A landscape with many valleys, sampled at points; each row gives a point and its height.
From any point a ball rolls to the lowest of the 5 points nearest to it. It stops when none of these is lower. Distance is the straight distance between rows; heights are no part of it.
lused (h 5.66): [  1  24 -11  13  16 -26  18  10  10]
mobi (h 6.07): [  4  17 -11   8  49 -32  19 -18  59]
zamu (h 5.83): [ 10  -3  -8   8  43 -10  21  -8  49]
remup (h 0.66): [  1 -17  -9  12  13   1  13 -10  16]
maru (h 3.09): [ 20 -42  37  -9  11  43  23 -51  10]
lus (h 1.10): [  8 -16  -8   3  44   2  32 -28  25]
tun (h 3.18): [-14   1   4  11  -6  -1 -11   7  -8]
giziv (h 6.06): [-17  26 -26  -4  -6 -11  -4  44  -6]
vora (h 2.93): [  2 -18   0   8 -10   7   9 -21   0]
seke (h 1.38): [ 27 -31  33   1 -15  17  -9 -22 -15]
kovab (h 5.65): [-13  39 -23  10   9 -26  21  22  34]
kozag (h 2.07): [ 25 -41  34  -4  -5  26  -9 -26   0]
temer (h 5.84): [ -9  -9   8  11 -20   8  -6   1  -4]
bise (h 1.00): [ 22 -21  26  -2 -29  16  -3 -11 -28]
pufo (h 1.91): [  6  -8  16 -19 -47  29 -29  26 -41]
dova (h 3.50): [  2 -32  26   3  33  25  11 -48  27]
kot (h 6.29): [ -2  12  -6   7  58 -17  27 -22  73]
Dolod (h 3.23): [  7 -37  30  -3  20  33   9 -47  21]
Vuda (h 1.63): [ -6  -2  15  -5 -34  18 -14  12 -19]
Temo (h 5.92): [-13  34 -23   2   2 -14  13  36   8]
rigoz (h 5.49): [  8  22 -13  14  26 -35  20   1  30]
Pake (h 1.78): [  4  -8  17  -4 -37  21  -5   4 -21]
Dudu (h 1.22): [ -2  -3  18 -12 -37  21 -25  17 -28]
gere (h 2.46): [  9  -6  -3   1  53   2  42 -30  40]
kelo (h 6.08): [-11  52 -33 -15  -2 -40 -20  49   2]
nite (h 4.66): [  2 -14   9   2 -28  13   5 -13 -11]
Zukeg (h 6.15): [ -9  43 -32 -12  -4 -35 -27  54  -8]
Kirek (h 1.52): [ -7   2  16  -5 -32  13 -23  13 -21]
felun (h 5.59): [  2  29 -18  12  16 -31  24   8  23]
mifak (h 5.26): [-17  25 -32  -8 -12 -15 -27  53 -15]
Bok (h 2.92): [ 19 -43  32 -12   7  42  14 -43  12]
Basas (h 3.88): [-16  21 -18  -4  -7  -7  -2  20 -25]
kisur (h 5.67): [ -5  30 -19   8   9 -22  22  20  12]
Mapav (h 3.16): [ 10 -21  10   0  -4   5   3 -36  -2]
Mag (h 4.46): [  7   9  -6  18  28 -23  10   5  25]
fono (h 3.83): [  7 -30  28  -1  19  19   0 -41  16]
Peson (h 5.85): [-15  47 -24  -4   7 -30  -9  44  18]
Nobap (h 1.35): [ 10 -13   1   3  54   3  34 -37  26]
Pubav (h 3.63): [-17  18 -22 -14 -27  -4 -19  19 -36]
Vare (h 1.21): [ -7 -14  -1  16   4   1   2  -2   8]
tuvo (h 0.19): [ 19 -19  22   1 -26  14   0 -21 -21]
fuz (h 1.24): [  7 -22  -1   5  11   5  14 -33   5]
merit (h 3.74): [-17  19 -21  -8 -16  -6  -9  21 -28]
tula (h 1.42): [  5 -25   9   1  34   5  13 -42  13]
Voze (h 5.64): [  2  28 -20  12  24 -37  26  -5  42]
Dufek (h 0.39): [  6 -20  -7   2  31   1  22 -29  13]
duguk (h 2.27): [-10  -2   2  19   4  -5  -7   7   0]
mezi (h 4.23): [ -2   6  -3  20  18 -17   2   8   4]
nibur (h 1.77): [ 10 -13  17  -2 -36  17   3  -8 -22]
Fegum (h 0.64): [ -3   7  13 -16 -38  11 -33  20 -34]
Bufa (h 0.89): [  7 -19   2   2  44   5  25 -40  19]
bibob (h 0.71): [  5 -23  -4   4  23   3  18 -31   9]
Zaduv (h 2.40): [  6 -14 -12   7  34   0  25 -11  31]
labo (h 4.56): [-20  19 -30  -9 -15  -7 -11  33 -22]
tase (h 5.70): [-16  41 -21   2   7 -22   7  35  25]
vika (h 0.79): [  7 -24   7   2  17   4   6 -40   5]
tatez (h 3.47): [ -7  -7  12   2 -32  15  -7   1 -12]
Dano (h 5.03): [ -9  20  -9   9   5 -15   2  13 -15]
fos (h 4.82): [-14  25 -23  -1  -2  -9   5  27 -14]
Fis (h 2.71): [-16  16  -1  -3 -16  -4 -19   9 -27]
Gilip (h 4.06): [-19  14 -30 -15 -30  -6 -22  33 -29]
Zorul (h 1.04): [ -6   3  13 -13 -36  16 -29  18 -29]
lorez (h 2.18): [ 2 -7 -4 20 22 -9  7  5 18]
bomik (h 2.38): [ 21 -29  26  -2  -5  13  -6 -33  -4]
kuz (h 1.46): [ 21 -24  25   1 -14   9  -5 -28 -13]
vul (h 3.42): [ 16 -31  29  -2   6  17  -5 -38   8]
lubi (h 4.57): [ 5 -8 -8 13 36 -7 19 -2 37]
Koral (h 5.94): [-14  33 -29  -7  -4 -20 -22  53  -7]
Posur (h 1.43): [  4  -9  17 -10 -44  26 -11  14 -32]
gota (h 4.12): [  1   7  -4  22  22 -18   3   7  11]
vabo (h 2.91): [-13  17  -5 -14 -29  -3 -24  14 -35]
zete (h 2.06): [-13  11   5  -7 -24   0 -25  12 -26]
Mugu (h 1.66): [  4   1  14 -23 -42  15 -41  27 -42]
Fur (h 3.81): [ -8  16  -7 -24 -39  -4 -32  17 -40]
Tir (h 2.48): [  7  -9  14 -23 -47  27 -39  32 -46]

For each start below, name the point where the ball stops.
maru | tuvo
bomik | tuvo
Posur | Fegum
Mapav | Dufek
Pubav | Fegum
tatez | Fegum
Temo | Fegum
kot | Dufek
dova | Dufek
